Points on a hilly landscape, in no order, each with its height.
A ball rolls from a point to the lowest of its 2 nearest points, and stops where none of them is lower. Distance is the straight distance between rows; heights are no part of it.
k_269: [137 158 161 139 134 154 160  84 101 115 137 155 161  95  81  74 127 103
 115 119 155 112 112 131 155 141 158  76 161]  height 1.47
k_974: [114 149 157 137 102 135 155  55 137 113 147 154 166 194 138 149 152 159
 130 144 172 156  86 121 173 162 165 143  92]  height 3.61
k_164: [104 134 112 117 146 169 118 124 177 108 149 111  88 107 111 173 124  95
 122 172  93 115 130  87  83  85 142 108 119]  height 2.68
k_503: [107  96  81  57 172 128 102 207 145 137 102 131  99 110 141  97 122 134
 117  97 133 122 172 104 116 123  88 107 175]  height 4.48
k_255: [131  77 124 120 145 186 128  95 139 156 130 111  58 160 151 142 122  86
 120 222 115 118 125 112 125 111 144 136 113]  height 4.87
k_344: [129 105 109 138 162 252 122 169 129 147 145 140 108 126 123 122 117  86
 140 199 103 175 127  62 139 106 143 107 113]  height 4.59
k_861: [ 96 114 111  77 128 156  97 197 125 145 113 108 120 149 145 129 189 144
 134 125 126 110 112 106 163  86 131 151 124]  height 5.77
k_409: [ 86 156 164 103 123 112  57 176 112 142 108 101 158 153 140 156 153 184
 149 129  75 128 101 133 172  90 144 130  87]  height 4.86
k_416: [145  81  88 131  91 166 129 166 125 162 119 170 135 157 130 125 131 125
 123 190 131 192 138 114 150 124 111 165  81]  height 2.58
k_32: [115 160 131 134  93 104 138  83 159 128 117 147 146 217 141 151 128 174
 126 164 144 149  98 116 166 168 134 143  59]  height 3.45
k_175: [ 77 156 143 106 137 102 106 165 112 131 120 119 167 144 181 120 122 170
 118  81 150 142 105 143 162 136 111 142 131]  height 4.44
k_864: [129 157 145 131 117 137 155  48 135 108 190 150 163 172 111 122 173 146
 141 100 186 118  75 127 164 147 140 133 123]  height 3.76
k_142: [127 106 111 205 126 147 108 155 100 109 120  94 112 100 150 127  93 189
 139 112 131  98 183 137 143 153 169 148 113]  height 2.00
k_510: [205  90 105 139 116  90 138  79 153 120 118 169 164 152  76 105 119 175
 118 159 114 177 134 139 138 139 142 129  90]  height 3.06
k_498: [112 171 108 148  95  99 153 136 143 142 137 161 153 126  89 154 164  90
 159 113 153 177 146  91  95 127 123 131 142]  height 5.64
k_2: [115  81 190  78 116 124 130  75 102 112 120 144 160 141 146 154 112 122
  75 134 113 164  97 162 149 115 160 163  90]  height 2.11
k_526: [140  88 135 106 152 175 133  82 150 159  87 142  91 132 172 117  99  74
  99 225 115 133 132 128 138 125 139 112 149]  height 5.05
k_106: [134 109  88 145 112 141 152 113 152 171 129 150  76 143 150 113 124  69
 107 183 143 142 114 110  96 114  81 137 150]  height 3.48
k_863: [106 111 101 165 133 155 113 100 158 107 152 113  91 113 168 151  78 150
  92 154 103 137 145 122 108 115 150 164  81]  height 3.33
k_120: [112 134 139 155 134 113 158 119  86 131 104 118 144 114 127 100 107 101
 107  68 143 130 137 180 121 141 100 126 163]  height 5.02
k_581: [147 114 182 116 135 130  87 161  94 121 126  77 173 103 130 170 188 146
 198  86  90  67 122 156 149 114 153 139 131]  height 4.72
k_161: [169 141  88 142 146 137 157  99 146 124 155 169 130  89  54  58 110 125
 108 140 130 183 130 116 121 120 154 102 129]  height 1.90
k_236: [ 86 175 133 121 113  82 118 136 111 161 146 126 201 133 140 156 178 112
 183  54 149 156 105 137 122 105 120 167 139]  height 5.25
k_431: [135 141 172  94 149 131 120 133  98 123 148 147 191 106 153 113 137 146
 171 101 184 109 137 124 171 161 163  97 170]  height 2.43
k_320: [149 117  46 189 109 108 119 148 162 144 136 155 126 110 106 130  90 136
 157 161 112 176 202 119  91 131 116 143 107]  height 6.27
k_705: [152 162 135 158  85 124 172  84 138 151 125 145 109 152  93 136 168  76
 133 149 153  83 101 114 116 146 105 115 136]  height 4.18
k_94: [127 130 103 188 120  82 137 112 111 128 107 110 134 147 133 106  59 169
 115  99  96 131 118 196 119 158  63 136 115]  height 3.72
k_117: [165  76 118 128 129 138 134  55 120 114 146 154  98 169 110  89  84 173
 101 182 118 117 126 143 169 154 164 143  61]  height 4.01
k_47: [145 127 147 143 109 153 160  68 122 128 128 172 171  90  88 127 134  74
  84 145 117 227 131 132 112 102 156 157 126]  height 5.75
k_511: [137 110  59 173  86 153 142 143 144 151 146 145 121 129  61 132 141  95
 154 164 111 132 142 110 101  99 100 142  91]  height 6.14
k_934: [106 156 127 154 125 129 118 133 154 108 130  70 122 107  85 182 136 118
 153 119  87  67 125 129  85  91 138 107 112]  height 3.36
k_782: [159 113 134 150 137  85 157 115  66 107 126 120 147 135  99 110  92 155
 124  77  80 146  96 212 138 150  60 135 132]  height 3.38
k_982: [138 166 164 127 139  85 153  50 145  87 168 151 162 115  99 128 127 136
 110  86 149 177 108 134 107 130 158 116 153]  height 5.44
k_604: [ 87 194 146 157 123  97 115 130 152  87 166  76 130 123 119 187 131 154
 152  96 104  86 102 123  89 106 149 122 100]  height 3.63
k_324: [131 198 122 198 111 147 159  84 125 144 124 157 129  95  91 112 122  91
 124 162 143 152 161  95 103 160 141  94 174]  height 4.64
k_696: [144 119 152 113 146 104 107 181  86 108 131 128 177  96  94 122  97 159
 153  91  96 130 147 157 140 138 111  87 144]  height 2.71
k_271: [ 90 158 138  76 154  69 118 159 114 112 157 144 169 133 105 123  89 157
 121  74  95 164  76 151 130 120  65  91 135]  height 4.96
k_618: [ 91 162  78 213 126  77 130 123 137 134 119  88 123 129 120 135  58 144
 133 107  79 126 123 183  87 127  63 132 115]  height 4.03
k_453: [116  94 137 111 149 171 129 122 115 122 105 133 154  87 114 110  95  95
  89 138  97 156 139 150 124  93 135 120 129]  height 6.11
k_426: [166 140 150 118  98  71 140  94 159 106 149 145 110 151 153 180 152 147
 134 113 164 118 118 111 105 157 132 161 124]  height 3.97
k_574: [114 138 164 130 144 137  91 165 116 122  65  79 157 121 129 151 103 169
 157 146  81  87 132 151 155 136 147  80 126]  height 3.84
k_223: [208 132  84 127 127  93 148 106 161 140 120 186 151 123  62  64 101 143
 137 176 127 162 126 124 132 137 139  82 121]  height 2.55
k_121: [161 114 140 168 112 103 128  98 120  90 162 106 124 125  93 147 122 161
 140  80 105  84 125 161 114 144 128 149  97]  height 3.35
k_757: [165 120 162 145 103 143 131 105 151 126 177 127  54 163 163 166 126 128
 124 199 160 142 102  76  78 140 153 129 122]  height 4.29
k_752: [ 92 136 140 129 163 190 100 184 122 125  57 103 172 103 135 115 100 155
 145 155 105 121 159 127 162 138 162  72 146]  height 4.04
k_693: [112 131 123 141 158 231 118 166 131 132  94 144 159  77 118 131 113  85
 133 167  95 182 162  81 139 106 159 106 129]  height 4.41
k_670: [148 129  85 170 117  80 127 114 149 133 106 154 163 115  90 117  71 139
 133 132  99 191 173 157  92 136 111 126 116]  height 6.09
k_913: [134 118  79 178 121 158 156  85 146 167 153 139  66  95  97 105 138  43
 108 170 111 127 137 104  76 100  94 125 183]  height 3.96
k_279: [135 159 107 169 101 107 135 118 165 121 116 157 181 127  76 147 104 147
 148 153 114 192 152 115 110 138 132 111  99]  height 5.94
k_63: [154  99  92 121 137 137 148 147 110 122 169 152  95  81  82  97 140  93
 119 100 149 153 181 109  99 108 130 129 153]  height 5.61
k_967: [141 169 169 169  96 110 117 151  86 153  71  91 190 151 136 136 187 117
 195 110  85  82  98 172 164 141 117 135  98]  height 3.17
k_326: [111 149 112 138 124 108 127 139 129 108 210 104 110 122 125 154 184 140
 165  49 166  95 132 114 111 112 134 169 133]  height 4.34
k_524: [151 137 154 123 119 117 128 130 150  97 158 117 109  81 100 199 160 104
 154 135 133  95 155  85  79 104 166 113 156]  height 2.72
k_996: [132  88 122  72 162 153 146 142 111 116 144 143 114  73  84  88 151  77
 107  82 138 123 141 111 113  95 126 108 182]  height 5.82
k_485: [130 135 103 150 115 133 154 124 110 134 211 134 109 137 106 129 206 114
 172  63 206 129 137 104 124 131 128 167 156]  height 4.57
k_237: [ 90 150 149  96 105  92 130  95 148 128 112 148 157 196 169 139 110 159
  84 133 136 166  78 142 161 152 112 151  79]  height 3.65
k_935: [143 137 129  79 143 114 123 126 177  94 169 140  92  92  99 165 123 103
 121 157 112 118 127  81  64  84 145  94 138]  height 2.28
k_437: [162  81 124 141 115 121 128  91 113 117 132 120 119 129 100 115  97 142
 110 120 101  82 127 176 136 136 114 142  87]  height 3.66
k_942: [114 145 136 132  92 144 168  76 125 130 159 137 133 174  98 123 174 101
 119 112 163 102  80 137 155 134 113 143 103]  height 3.95
k_761: [125 102  94 146 133 113 126 164 113 132 124 102 117  86  78 133 129  94
 140  74 104 111 179 152  81 103 100 130 142]  height 5.76
k_166: [ 94 147 163 129 127 162 135 100 144 140  58 109 118 138 198 160 124 101
  95 180 136 129 122 119 137 132 158 133 136]  height 5.29
k_548: [158  93 104 122 118  69 108 174 110 125 144 126 131  94  84 142 122 128
 146  65 102 151 194 155  85 119 100 148 123]  height 5.57
k_790: [133 126 128 105 171 156 142 150 111 142 119 144  70  97 165  94 130  86
 108 130 176 151 180  82 110 154 137  90 214]  height 5.74
k_570: [140 109 134 105 163 191 152 142  96 118 147 145  99  90 121  75 146  99
 108 123 179 124 152  96 145 131 148  97 196]  height 5.89
k_891: [133 124  64 113 122  98 138 154 149 144 139 153 100 155 115  75 118 138
 105  97 148 107 132 131 126 140  47 137 120]  height 4.45
k_342: [120 146  96 107 119  99 159 160 129 152 129 149 110 151 133  98 165  94
 132  78 180 104 123 107 129 146  67 136 154]  height 4.77
k_497: [173 126 180 123 136  74  76 173  89 122 133 130 172 110 157 138 129 205
 194  77 121 118 149 159 167 190 127 129 135]  height 2.99
k_254: [ 95 146 138  50 152 138 126 122 146  91 186 165 141 151 123  97 109 155
  91 134 143 143  85 104 161 121 134  94  96]  height 4.53
k_477: [ 73 208 123 198 116  95 135 124 142 107 143  71 110 133 147 158 136 138
 137  73 137  99 112 128  92 117 135 148 121]  height 3.85
k_345: [132  93 115 107 129 171 109 160 111 126 131 142 133 139 126 101 106 165
 113 169 130 126 141 119 185 140 139 118  87]  height 0.47
k_292: [163  78 126 113 124 126 116 124 133 122 124 110  78 136 150 144 123 146
 113 146 127  62 143 135 129 140 125 148 107]  height 4.00
k_227: [123 103 128  63 160  92  82 200 129 116 128 113 115 109 159 138 132 164
 124  78 136 119 170 122 125 126 117 129 161]  height 4.17
k_64: [211 102 137 133  88 103 166 118 114 158 140 171  89 156 127 109 162  97
 130 149 195 147 129 106 103 159 105 139 178]  height 4.63
k_346: [131 116 132  96 124 119 115 181 145 131 114 109  87 124 186 177 169 121
 132 147 156 138 146  82  96 105 141 157 153]  height 5.39
k_513: [147 107 143 180 145 163 132  95 104  88 132 107 109  96 137 109  77 164
 110 126 141  72 159 145 140 159 175 109 131]  height 1.49
k_631: [182  91 192 106  90 119 149  68 105 121 126 159 146 136 142 165 164 108
 118 136 157 121 110 140 147 145 166 162 126]  height 3.11
k_13: [ 78 165 155  53 141 105 100 147 162 120 120 109 118 171 188 157 141 154
 111 138 132  99  89 103 151 122 132 125 107]  height 5.22
k_907: [109 157 134  94 150 167 133 114 157  79 207 160 130 140 135 124 115 150
 100 149 144 187 102  83 141 119 163 122  98]  height 4.38
k_554: [139  99 110  84 137 145 121 181 118 120 149 185 157 107 130 103 120 135
 115 126 142 218 171 101 147 121 132 145 122]  height 1.94
k_984: [ 96 156 111 184  91 142 158 118 126 130 147 133 165 127  62 136 158 106
 147  93 141 152 125 129 118 114 121 144 113]  height 5.81
k_991: [161  82 147  79 114 100  91 167 133 153  51 133 170 107 120 169 118 117
 140 161  79 123 157 147 124 118 110 116 123]  height 5.16
k_555: [102 129 148 121 147 200 104 152 135 125  72 105 158 108 140 155 117 127
 138 188  96 138 152 108 154 119 187 101 113]  height 4.21
k_956: [112 126 112 115 129 160 148 151  93 140 180 141 143 114 100 104 195  98
 168  67 188 104 121 106 156 118 123 137 162]  height 4.67
k_114: [109  94 132 110 144 226 126 146 127 149 139 117  83 158 150 138 145  86
 117 195 124 162 107  86 135 102 147 140 103]  height 4.74
k_186: [142 122 120 129  72 137 144 151 115 168  86 171 194 150  79 127 156 103
 164 162 127 137 125 123 165 135 113 120  95]  height 2.56
k_647: [128 147 105 124 103 103 105 164 176 145 131 120  83 177 186 168 119 161
 143 201 135 123 116  79 107 134 124 140  91]  height 2.60
k_992: [113 160 154 139 116 142 152  56 143  96 165 157 176 112  80 148 139 109
 103 125 121 199 104 123 114 100 165 132 114]  height 5.59
k_260: [ 68 170 137 157 147 164  99 182  89 128 104  74 167 126 158 105 164 162
 162  88 124 105 119 136 173  98 166 124 145]  height 3.39
k_514: [156 122 159 133 150  94 139 136  57  87 159 122 173 102  80 140 101 160
 160  80  76 148 109 189 138 131 106 109 146]  height 3.05
k_878: [121 156 115  66 121  91 121 160 179 131 134 133  89 179 154 157 141 135
 130 170 143  91  95  79 117 129  99 107 107]  height 2.27
k_191: [185  96 170 140  91 147 141 115 121 168 149 140  69 165 149 126 148  83
 119 195 178 142 100  94  83 143 124 120 167]  height 4.46
k_964: [151  97 146  74 150 133  81 144 120 107 139 152 138 123 107 100  73 195
 112 171  97 117 144 130 176 137 150  84  81]  height 1.13
k_286: [136 120  93 180  94 167 161  96 122 132 145 148 155 125  38 111 133  99
 126 142 117 148 128 140 127 105 128 132  84]  height 5.97
k_725: [126 159 120  99 111  76 118 169 137 148 137 128 143 153 133 121 188 123
 157  63 133  89  97 134 137 142  60 153 120]  height 5.01
k_652: [135 160 179 136 116  98 107 141  85 143  92 103 167 171 147 124 135 165
 161 113  91  94  82 183 188 178  93 122  90]  height 3.41
k_651: [167 110 164  87 148 119  95 126 140 118  89 103 103 148 158 147 112 165
 138 161 112  36 141 133 155 169 142  99 113]  height 4.26
k_532: [ 70 112 133 140 151 120  93  98 103 120 138  91  99 157 124 136  47 179
  91 150  50 124  92 181 151 116 109 137  54]  height 4.02
k_424: [ 96 124 129 191 139 139 140  82 124  96 142  75  83 102 143 134  87 129
  86  90 118  90 128 168  94 116 129 147 130]  height 2.63
k_27: [118 124 154 116 111 156 122 154 128 122 144 109 122 115 155 194 187 117
 158 148 149 136 127  86 119  92 181 157 134]  height 5.52
k_277: [ 79 181 148 131 160 155 116 158 154 114  88  98 142  89 147 155 129 118
 146 132 126 129 151  91 109 122 169  85 170]  height 5.00
k_609: [207 128  87 153 110  83 174  94 146 151 131 177 111 150  73  90 162 114
 134 133 172 182 147 108 100 151 106 122 162]  height 4.89
k_659: [173 122 118 113 131 105 156  42 158 148 116 166 118 130 117  72  88 101
  79 189 121 139  95 156 132 126 137 114 119]  height 3.03
k_535: [138 125 167  81 144 105 155 107 121 126 107 132 116 113 146 114 153  81
  98  80 163  87 120 147 116 133 104 122 190]  height 4.71
k_642: [ 68 162 126 119 162 163 114 147 168 126  66  97 120 116 183 140 111 120
 110 148 112 137 132 107 114 114 139 117 147]  height 5.14
k_925: [115 140 157 104 104 101  98 156 117 134 125 142 196 138 133 153 133 163
 145 113 118 150 109 143 161 128 128 139 102]  height 4.65
k_156: [145 145 123  77 142 104 117 149 187 105 160 142  81 132 144 159 108 135
 129 185 135 116 122  64  77 123 124  85 137]  height 1.87
k_557: [136 101 145 114 139 124  95 163  81 129 124 129 155 124  78 113  85 173
 127 127  66 120 115 178 169 128  90  91  99]  height 2.23
k_144: [172 152 140 170 137 150 153  76 117 100 140 143 129  96  87  77  97 147
 118 144 154  95 140 135 143 159 177  74 146]  height 0.87
k_512: [156 117  94 165 104 100 148  32 168 156 113 157 125 160 105 104  87  95
 113 197  96 124 116 172 132 127 118 130  91]  height 3.43
k_351: [176 122 170 118  91  95 144 116 119 133 105 155 179 125 119 153 159 108
 157 117 148 121 135 139 139 150 132 140 137]  height 3.37
k_443: [ 68 139  91 150 153 194 144 115 155 152  84  91  71 103 142 114 148  66
 102 120 126 109 133 115  98 108 110 129 197]  height 5.72
k_49: [100 152  89 162 146 123 146  71 159 134 126 148 129 116 132  68  54 103
  77 144 110 145 115 161 113 120  96 104 134]  height 4.66
k_91: [ 85 143 119 138 158 140  94 196  99 135  62  58 127 123 167 108 146 158
 143  72 110 117 149 153 138 107 138 133 181]  height 3.67
k_110: [118 122 128 209 131 113 136  92 105  88 148  72 101 120 113 151  74 166
 124  95  77  83 107 187  99 131 122 142 102]  height 3.02
k_457: [150 165 120 126  99  93 140 133 157 124 140 180 189 132  61 149 150 124
 183 134 139 163 139  86 115 141 134  93 126]  height 5.79
k_330: [144 118 123 139 141 178 145  76 136 135 133 155 122  74 115 110 102  64
  75 173  97 181 137 127 110  90 142 141 132]  height 5.92
k_257: [113  99 174  62 158 126  70 146 106 119 128 119 139 137  88 139  92 175
 120 156  66 112 120 148 175 117 131  88  72]  height 1.68
k_899: [146 107 110  81 170 121 130 110 140 112 138 144 109 108 131  57  67 144
  74 142 128 112 123 143 137 125 120  92 132]  height 5.43
k_566: [128 115 165 148 114  78 139 100  88 119 129 111 154 137 168 149 139 144
 125  44 130 141 102 185 128 152 113 194 135]  height 4.27
k_720: [188  79 113 123 123 168 134 188 103 144 139 180 128 113 130  99 120 125
 144 173 162 200 174  88 136 141 141 129 144]  height 2.36
k_189: [104 147 144 119  92  90 132 100 129 136 119 123 144 193 177 133 150 151
 102  90 144 120  73 158 162 150 101 183  90]  height 3.86
k_576: [125  85 190 123 133 124 143  74  93  90 127 119 140  98 153 150 110 125
  81  93 126 135 114 170 125 114 166 158 139]  height 1.67
k_881: [147 120 132 125 134 172 136  81 130  87 182 153 119 152 104 112 107 169
 111 176 135 152 117 108 160 142 188 120  70]  height 4.22
k_478: [ 81 150 149 110 134 163 128 100 146 105 149 109 122 138 107 163 128 108
 117 171 104 116 106 106 128  99 162 116  78]  height 3.01
k_747: [154 147 195 120 124  97 110 133 109 127  80 108 172 142 134 151 115 146
 165 136  86  73 110 167 161 173 123  87 105]  height 3.62
k_19: [111 136  81 163 120 112 103 132 186 133 130 108  77 133 196 163  90 154
 121 183 114 116 149 108  97 123 125 157 105]  height 2.95
k_90: [139  92  98  69 149 116  87 173 177 151  95 137  90 145 181 128  97 157
 119 199 118 108 151 106 133 135  98 109 137]  height 4.98
k_132: [141  61 127 134 145 144 135  95  94  93 139 136 109 110 148  77  71 170
  59 100 130 135 137 173 144 138 142 162 114]  height 2.62
k_265: [179 144 105 135 142 154 165  73 138 147 149 171 101 106  92  43 107 107
  92 186 140 161  94 117 138 135 152  98 147]  height 2.49
k_703: [139 103  89  83 170 127 111 138 177 124 129 146  92 115 162  91  70 131
  99 178 115 114 146 117 118 123 106  92 145]  height 5.20
k_742: [133 133 188 132 131 119  78 133  94 108 149  86 150 129 158 168 159 194
 184  98 101  57 105 146 167 143 180 141  99]  height 4.56
k_366: [115 159 120 110 149  80 138 121 137 104 160 137  97 124 156 120 108 135
 107  69 176 147 164 118  98 153 131 119 157]  height 5.41
k_365: [139 148 124 141 112  65 114 145 122 135 150 123 164 156 121 133 179 165
 177  43 127 133 118 158 138 159  76 171 111]  height 5.18
k_225: [160 106 114 132 107  68 110 142 128 121 146 140 156 138  88 139 137 173
 141  64 111 164 148 155 119 140  89 159 101]  height 5.37
k_463: [109 121  76  87 155 132  89 202 173 149  78 103  80 138 173 117 128 157
 132 147 123  99 149  99 122 125 102 119 163]  height 4.76
k_491: [175 153  83 170 134 105 172  94 116 138 157 168 117 133  53  59 166 122
 143  90 178 168 167 109 127 165 140  91 173]  height 5.15
k_567: [127 136 185  96 143 135  96 134 122 100 129 103 134 145 157 154 128 183
 152 143 131  57 123 119 180 158 179  99 105]  height 4.43
k_717: [116  85 152 136 152 146 139  75 108  79 147 105  92  99 156 116  82 141
  58  89 124 105 121 167 115 118 151 155 134]  height 2.14
k_290: [147 167 151 181  89 161 164  74 125 135 153 142 107 132  97 142 157  99
 122 184 157 133 113  92 110 148 148 118 152]  height 4.40
k_435: [150 153 162 146  99 112 140 104 153 109 138 119  89 139 169 195 144 132
 137 166 165 103 119  86 101 148 163 137 134]  height 4.15
k_699: [117 137 161 134 116  88 131  72 123 121 159 121 154 165 182 150 166 166
 138  49 161 117  76 161 148 155 126 201 116]  height 4.07
k_331: [153  89 100 110 115 122 127 155 141 173  52 122 137 120  91 127 153  73
 153 137  92  72 135 141 116 116  73 114 141]  height 4.73
k_898: [133 122 104 133  83 141 141 172 126 179  73 160 149 159 141 126 145 101
 146 191 151 154 124 101 147 140 105 131 110]  height 2.19
k_12: [ 82 159  87 186 146  99 129 152 129 135 102  62 107 112 112 135  93 117
 140  90  73  88 124 167  78 107  68 111 140]  height 4.30
k_648: [ 85 135 103 122  94 115 138 174 108 170 123 142 175 128 117 134 196  83
 159  74 149 172 126 121 131  91 109 178 128]  height 5.42
k_756: [129 153 156 128 113  98 127 144 147 122 104 108 150  99 111 189 155  95
 159 118 114  98 138 115  88 110 137 115 144]  height 3.04
k_139: [140 100 110 144 121 173 148 108 137 176 128 157  79 184 185  86  98  95
 101 216 158 156 103 114 138 149 102 131 125]  height 3.14
k_484: [157  83 102 155 114 196 146 129 113 156 133 165 112 158 167  89 106 120
 107 197 157 190 130 116 156 146 126 153 105]  height 2.90
k_968: [103 126 120 158 124 134 161 119  97 159  85 116 107 105 146 105 140  71
  92  86 169 125 162 147 120 135 105 148 180]  height 5.26
k_732: [ 84 144  98 161 166 131 122 154 135 142  58  68 119 124 131 104  87 127
 141 111  83  71 124 172 115 128  84  85 172]  height 4.58
k_723: [139 100  95 118 169 113 134 108 127  91 176 117  93  89  96  61  74 143
  74  85 116 120 130 165  98 101 113 122 133]  height 5.69
k_20: [155  83 148 147  97 147 107 141 118 116 119 126 113 123 163 187 131 165
 141 186 122 126 154  98 138 136 201 166  89]  height 5.73
k_710: [153 134  69 168 126 145 159 148 111 136 180 164  96 112  53  79 148 103
 158 115 162 161 171  79 107 141 131 100 155]  height 5.38
k_104: [ 70 166 121 177 123 187 126 128 137 131  94  65 113 133 139 149 161 108
 130 147 106 103 118 117 128  79 170 144 110]  height 2.85
k_386: [100 131 113 159 126 171 161 128 112 176  99 116  64 122 174 112 166  63
  90 130 175 138 140 107 107 130  97 158 197]  height 5.47
k_904: [ 70 160 105 173 148 129 143 113 142 145  80 109 136 114 144 100  66  95
 102 130 106 117 123 159 106 127  84  95 150]  height 4.84
k_17: [150 124 189 111 133  77 151  85  91 122 130 119 147 120 166 129 157  98
 124  38 157 106 115 183 122 161 103 161 174]  height 4.47
k_954: [145  95 141  87 123 128 100 176 127 161  34  91 149 125 101 153 167 105
 165 121  64  87 129 163 125 109 104 125 147]  height 4.94
k_594: [108 103 147  67 170 217 114 169 120 116 124 142 138 122 157 103 123 144
 109 165 140 146 134  95 187 129 160 100 130]  height 1.11
k_490: [111 177 133 163 140 167 137 128 141 124 119 132 123  89 127 136 121  98
 132 160 143 133 159  80 107 138 154  87 163]  height 4.85
k_76: [158 141 161 102 154  82 106 162  99 122 142 137 169 100 148 126 134 149
 190  68 162 104 176 134 146 177 142  95 170]  height 2.70
k_387: [ 80 120 128 146 130 107  92 113 143 103 136  97  99 138 173 163  63 195
  83 129  77 129 110 148 114 121 139 161  65]  height 3.68
k_739: [131 102 113 126 159 114 137 124 118 111 138 106 109  83  81 103  98  99
 103  81  99 102 141 166  80  93  95 109 158]  height 5.93
k_633: [ 96 169 156  91 157  82  97 157  75 166 131 101 203 109 161 151 173 124
 211  48 117 134  88 155 119  99 106 144 166]  height 5.07
k_713: [131 113 155 141 117 190 122 149 123 125 115  92  96 137 149 178 171 124
 159 197 138 115 134  84 138 111 199 132 116]  height 5.62
k_298: [174  72 163 135  89 155 149 112  94 127 151 150 116 136 149 157 169 124
 131 153 181 150 128 110 146 141 168 175 136]  height 2.88
k_876: [ 94 111  99 142 154 133 112 103 137 119 136 117 119 130 129  94  43 144
  85 147  72 123 117 177 132 112  99 113  93]  height 4.31
k_71: [ 75 159 164  73 143 104  77 150 136 135  90  71 116 181 159 150 162 157
 125 115  75  90  80 145 149  92 126 133 107]  height 5.06
k_30: [108 146 107 230 101 160 127 127 117 125 103  73 112 122 151 140 128 147
 138 134 121  88 148 135 131 121 168 160  95]  height 2.45
k_939: [ 92 190 107 166 107  85 108 164 127 123 156  86 129 142 148 150 186 150
 171  58 131 103 119 120 112  96 133 176 117]  height 4.10
k_538: [199  92 146 106 110  64 140  65 150 103 122 166 156 139 104 138 127 157
 104 120 118 173 119 148 116 135 148 155 106]  height 3.40
k_218: [105 116 110 125 120 149 133 162 100 133 161 110 140 133  86 102 177 123
 138  62 134  81 109 146 158 108  94 142 114]  height 4.42
k_495: [102  98 132 109 157 169 119  95 145 153  52  97  96 151 195 123 100 118
  99 190 116  99 135 151 158 140 142 129 132]  height 5.23
k_143: [150 107 130  64 146 123 146 148 144 138 101 135  77 126 144 120 159  80
 119 121 167  89 129  98 104 133  95 104 209]  height 4.97
k_83: [117 114 118 103 153  93  79 220 102 145  90  89 121 102 158 136 157 146
 163  60 121 129 197 137 123 123 132 134 172]  height 3.94
k_845: [111 119 137  68 159 184 127 178 124 121 133 182 165 110 151 103 122 113
 105 145 142 200 132  80 165 120 142 112 137]  height 1.52
k_653: [139  91  85 140 128 161 150 119 142 160  99 128  95  98  85 110 149  54
 132 148 119  82 139 124 101 102  92 111 168]  height 4.39
k_231: [100 125 121  89 131 124 123 107 158 117 136 139 100 162 187 134  89 149
  61 150 136 153 108 123 136 132 116 158  86]  height 3.91
k_611: [ 97 133 116 113 122 129 133 150 135 131 122 134 114 150 191 120 128 140
  87 119 172 147 124 121 144 133 112 165 120]  height 4.16
k_98: [180  86 101 162 103 123 133  64 151 146 145 152  92 172 113 130  93 131
 141 223 115 120 134 130 136 144 147 138  77]  height 3.74
k_902: [139 139 134 163  83 137 138 160 101 160  96 133 203 124  83 131 182 101
 193 110 120 105 126 147 163 131 120 132 111]  height 2.89
k_826: [120 157 140 124 129  74 147 105 119 120 131 148 156 123 125 124 113 118
 120  68 154 177 147 152 107 146 124 123 153]  height 5.24
k_393: [ 74 137 101  99 109 149 126 195 124 161 105 135 153 138 133 123 188  95
 148 119 135 152 102  81 145  87 114 144 132]  height 5.60
k_167: [145 112  51 169  91 112 119 173 148 151 134 139 125 128  81 130 132 144
 155 129 121 138 173 120 110 121  89 160  93]  height 6.30
k_247: [136 138 171 101 156  77  88 168  88 123 161  93 169  92 133 169 165 148
 205  54  96 105 118 161 119 124 113 138 154]  height 4.88
k_600: [118 158 114 100 165 101 137 135 131 119 141 132  69  93 149 115 122  92
 112  89 163 130 183  97  82 144 132  86 195]  height 5.58
k_937: [183  76 154 125 102 164 134 167 104 139 172 165 118 145 143 128 156 117
 150 163 190 196 132  84 121 143 155 140 152]  height 2.64
k_973: [112 156 174 124 168 137 146 101  86  98 153 141 173  96 130  78 101 139
 122  77 173 135 129 149 161 156 164  81 182]  height 2.03
k_412: [122  98  71 142 117 138 125 156 122 142 144 114 107 141 104  89 135 139
 109  89 131  88 129 157 142 119  66 158  98]  height 4.11
k_857: [196 122 159  71 113  47 134  90 162 100 143 159 132 134 119 150 129 130
 114 122 130 117 111 136  96 135 122 136 121]  height 3.71
k_559: [ 61 178 133 155 130 192 112 159 114 125 126  92 163 123 150 135 185 131
 162 124 133 122 110  97 158  83 191 136 128]  height 3.15
k_390: [101 174 143 128 104 119 135  86 164 124 128 132 125 176 136 168 113 126
 124 192 128 126 102 108 128 137 147 122  65]  height 3.25
k_252: [144 114 115 101 129 111 127 153 163 149  75 106  84 117 164 165 151  94
 132 143 138  97 158 116  80 122 110 138 184]  height 5.21
k_912: [ 50 171 118  79 145 116 124 138 151 102 179 156 177 151 113 110 105 152
  99  87 122 182  71 118 139 113  97 109 104]  height 4.75

For each start below, name the point where the ball stops.
k_63 -> k_161
k_485 -> k_156
k_899 -> k_144
k_912 -> k_161
k_495 -> k_898
k_732 -> k_345
